The views of a scene show one set of named points, each view turned or mirrored, shifted and resized as a whole, with a little noise and some points left out.

Scene 1
View 1
lopu: [-32 -19  14  21  -2  40  -4 -16  18  34   0  27  -8  13  14 -20  17  18
  -9 -15  20   0]
bos: [  8   0   4 -11  12  17 -14  22  18 -14  -9  11 -20   9  13  -6  -4  -7
   7  -2  -8  -5]
fad: [ -7  -7  30  13  15  35  -7   6  15  18   7  16  -8  -7  12 -22  12   2
   5  -1 -10  -9]
mefo: [ -6  -7  13   2   8  14  -2  13  25   5  -2  18 -13  17   9 -17   6   5
   9   1 -10  -6]
nuv: [-16  -6  13   6   6  31 -10   4  16   6  -7  20  -6  -1  12 -23   2   0
   1 -12   8  -9]
keris: [-11   3   7   0   6  25  -8  12  22  -7 -16  24   3  -2   7 -38  -8  -7
  12 -10   3 -13]
Ner: [  1  -7  13  -3  11  21 -11  17  13  -4  -1   8 -26   5  19   1   5  -3
  -2  -7  -3  -2]
mopi: [  2  -7  15  -6  10  10  -4  19  22  -4   1   9 -23  13  14  -4   6  -2
   7   1 -15  -6]
Vitif: [  2  -6  19   1  14  33 -16  13   5   3   3   8 -26  -5  20   2   6  -4
  -6  -8  -1  -1]
kopep: [  9  -6  11  -5  14  16  -9  13  20   8   1  13 -25  21  12  -3   7   5
   8  10 -17   2]
nevid: [  2 -14  19  -3  13  18 -11  14  13   3   8   4 -34  10  21  13  11   2
  -6  -2  -9  -1]
gazu: [ -6  -5   3 -15   4   3  -7  26  21 -27 -12   6 -26   5  17  -2  -4 -14
  -2 -15   3 -13]
milev: [  8  -8 -13 -27   5  -3 -13  29  19 -36 -15   2 -40  22  20  20  -5 -11
  -7 -12   4  -2]
difu: [-30 -18  14   5  -4   9   5   6  29   5  -4  16 -15  12  13 -14  10   3
  -6 -18   9 -12]
Nop: [ -7  -7  -1 -12   0   6  -7  20  22 -22 -13  10 -24  13  15  -4  -4  -9
   0 -17   6 -10]
View 2
difu: [ -7  13   3   6  -1  14 -20   0   1 -10  10 -12  -2   8 -28 -16  -9 -26
   4  -2  -3 -17]
fad: [ -7 -11 -11   4   3   0 -14  -1  -1   0 -25  -7  -2  -7 -16 -13 -12 -26
  -4  -6 -15  -6]
milev: [  5   5   6   7 -43  11  -5  28   3  -9   7 -24 -13  12 -42  16 -32  11
  26  -6  22  -6]
gazu: [ -3  -2   5  16 -31   8 -17  18   8  -6   7 -22  -6   7 -24  -1 -27  -4
  19  -5  15  -6]
nevid: [  6   5  -6   2 -13   7  -4  11  -5   3 -15 -10 -10  -2 -39   7 -26 -20
   5 -15   2  -3]
kopep: [ -2   0   3   2 -13   5  -5  12 -12  -9 -25  -1  -9   1 -32   8 -22 -10
  11  -2 -12  -7]
mefo: [ -8  -1   5   7  -8   6 -14   8  -7 -13 -15  -4  -4   5 -26  -5 -16 -15
  10   2 -13 -11]
bos: [ -4 -11   0   8 -24   3  -9  16   0  -8 -13 -14  -8   2 -23   5 -24   1
  13  -2   2  -4]
Ner: [  2  -2  -8   3 -14   4  -7  11   0  -1 -10 -15 -10  -1 -29   1 -21 -13
   6 -10   4  -4]
nuv: [ -9 -11 -11   0   1   1 -15   2   4  -6  -2 -15  -3   5 -12 -17  -7 -15
  -3   1  -4 -10]
Nop: [ -4   0   4   9 -25   8 -14  17   5 -10   8 -19  -8  11 -27  -2 -23  -1
  18   1  11 -11]
mopi: [ -3   2  10  10 -20   7  -9  16 -10 -11 -21  -4  -6   2 -34   6 -26 -10
  18  -3  -6  -8]
lopu: [ -5   9 -17 -17  24   9 -10 -11  -4  -8   4 -11  -6  10 -26 -19   6 -29
 -13   3 -17 -18]
View 3
Nop: [-14  17  -8  28  -9  -4   4  -1 -13 -10 -19 -20  -8   7   8  -5 -10  21
  -8   1  14 -20]
kopep: [ 14  11 -11  14  10  18   4  -7   4   0  -9 -13  15 -14  -3 -11   9  17
  -3 -13  23   8]
Ner: [ -3  14  -8  26  10   5  -2 -15   2  -3  -5 -26   3  -6   4  -6   2  12
   7  -8  22  -9]
bos: [  7  21  -1  28   5   8   4  -7   0  -3 -17 -15  -8   0  -3  -7  -4  19
  -1   2  22  -8]
Vitif: [ -4  15  -4  30  20   8  -6 -24   2   0   4 -29   2  -8   3  -5   6  10
  18 -11  24 -10]
lopu: [-40  14  -9  20  29   6 -23 -13 -23 -13  15  -6  34 -19  27 -11  23  43
  16 -54  17 -15]
milev: [ 11   9 -10  32 -34  -4  18 -11 -13   5 -22 -39  -9  13   0   1 -11  12
 -20  21  11 -19]
difu: [-39  13 -14  23  11  -6  -7  -2 -18 -17  -5 -16   9  -4  21  -7   0  30
   3 -20  18 -21]
nuv: [-23  25   2  29  28   5 -12  -7 -11 -13  -3  -5   1  -9  13 -10   3  30
  15 -23  21 -16]
fad: [-13  19  -3  23  36  11 -13 -11   3  -9   2 -10   7 -15   6  -9   9  20
  21 -25  26  -5]
keris: [-18  37   8  31  28   6  -8   7 -11 -18 -18  12 -15  -2   6 -13  -7  35
   8 -15  19 -17]
mopi: [  0  14 -15  16  10   8   5   0   8  -7 -15 -18   6  -8   0  -9  -1  14
  -2  -5  24   3]
View 4
gazu: [ 10  22 -16   6  20  38 -21  14  21 -22  15  -5  18   0  28 -14  -4  15
   0  16  -1  10]
milev: [ 24  17 -24   0  39  31 -34  16  22 -10  20  -5  32  13  37 -10   8  24
 -16  30  -5  18]
nuv: [ -3  29  12   1 -20  14 -13  -1  10 -10  -6   3   3  -3  15 -13 -22 -14
  16   2   2  -7]
nevid: [  1   1  -8   4   5   9 -29  -4   9   2  23  -2  16  23  10 -12  -8  -3
  13  29 -22  -3]
mopi: [  9   6   1   3   5  24 -26  11   4 -10  14 -17  18  15  15  -7  -6  -2
  22  14 -14   4]
Vitif: [  3  13 -13   1 -11   6 -23  -5  18   6  16  -3   8  11   8 -13 -22  -7
  12  27 -14  -4]
kopep: [ 18   1   9  -4  -2  10 -34   9   0   0  10 -21  21  23  13  -3  -3 -11
  23  13 -16   1]
difu: [-15  21  24   8   2  27 -12  -1   1 -22   0  19   7   7  17 -22  -1  -6
  16   4  -8 -10]
keris: [  3  38  17   4 -20  28  -8   8   9 -26 -13  -6   0 -15  21 -13 -22 -13
  23 -10   8  -5]
Ner: [  6  11  -8   0   2  15 -24   1  15  -2  15  -4  13  13  14 -11 -14  -2
  11  22 -11   2]
mefo: [  9  11  18   1  -5  20 -24  11  -2 -14   3 -13  14  10  15  -7  -5  -8
  26   2 -11  -2]
bos: [ 22  18 -11  -2   4  22 -25  13  16  -9  10 -21  18   6  22  -5 -12   2
   9  13  -3   8]
Nop: [ 10  26  -4   4  18  31 -22  12  15 -19   7   0  17   2  31 -13  -3  10
  -2  13   2  10]

In a view up to two points have been moved. Name them for each view, in the order of its rows, or write -.
view 1 -> -
view 2 -> mopi
view 3 -> difu, fad
view 4 -> keris
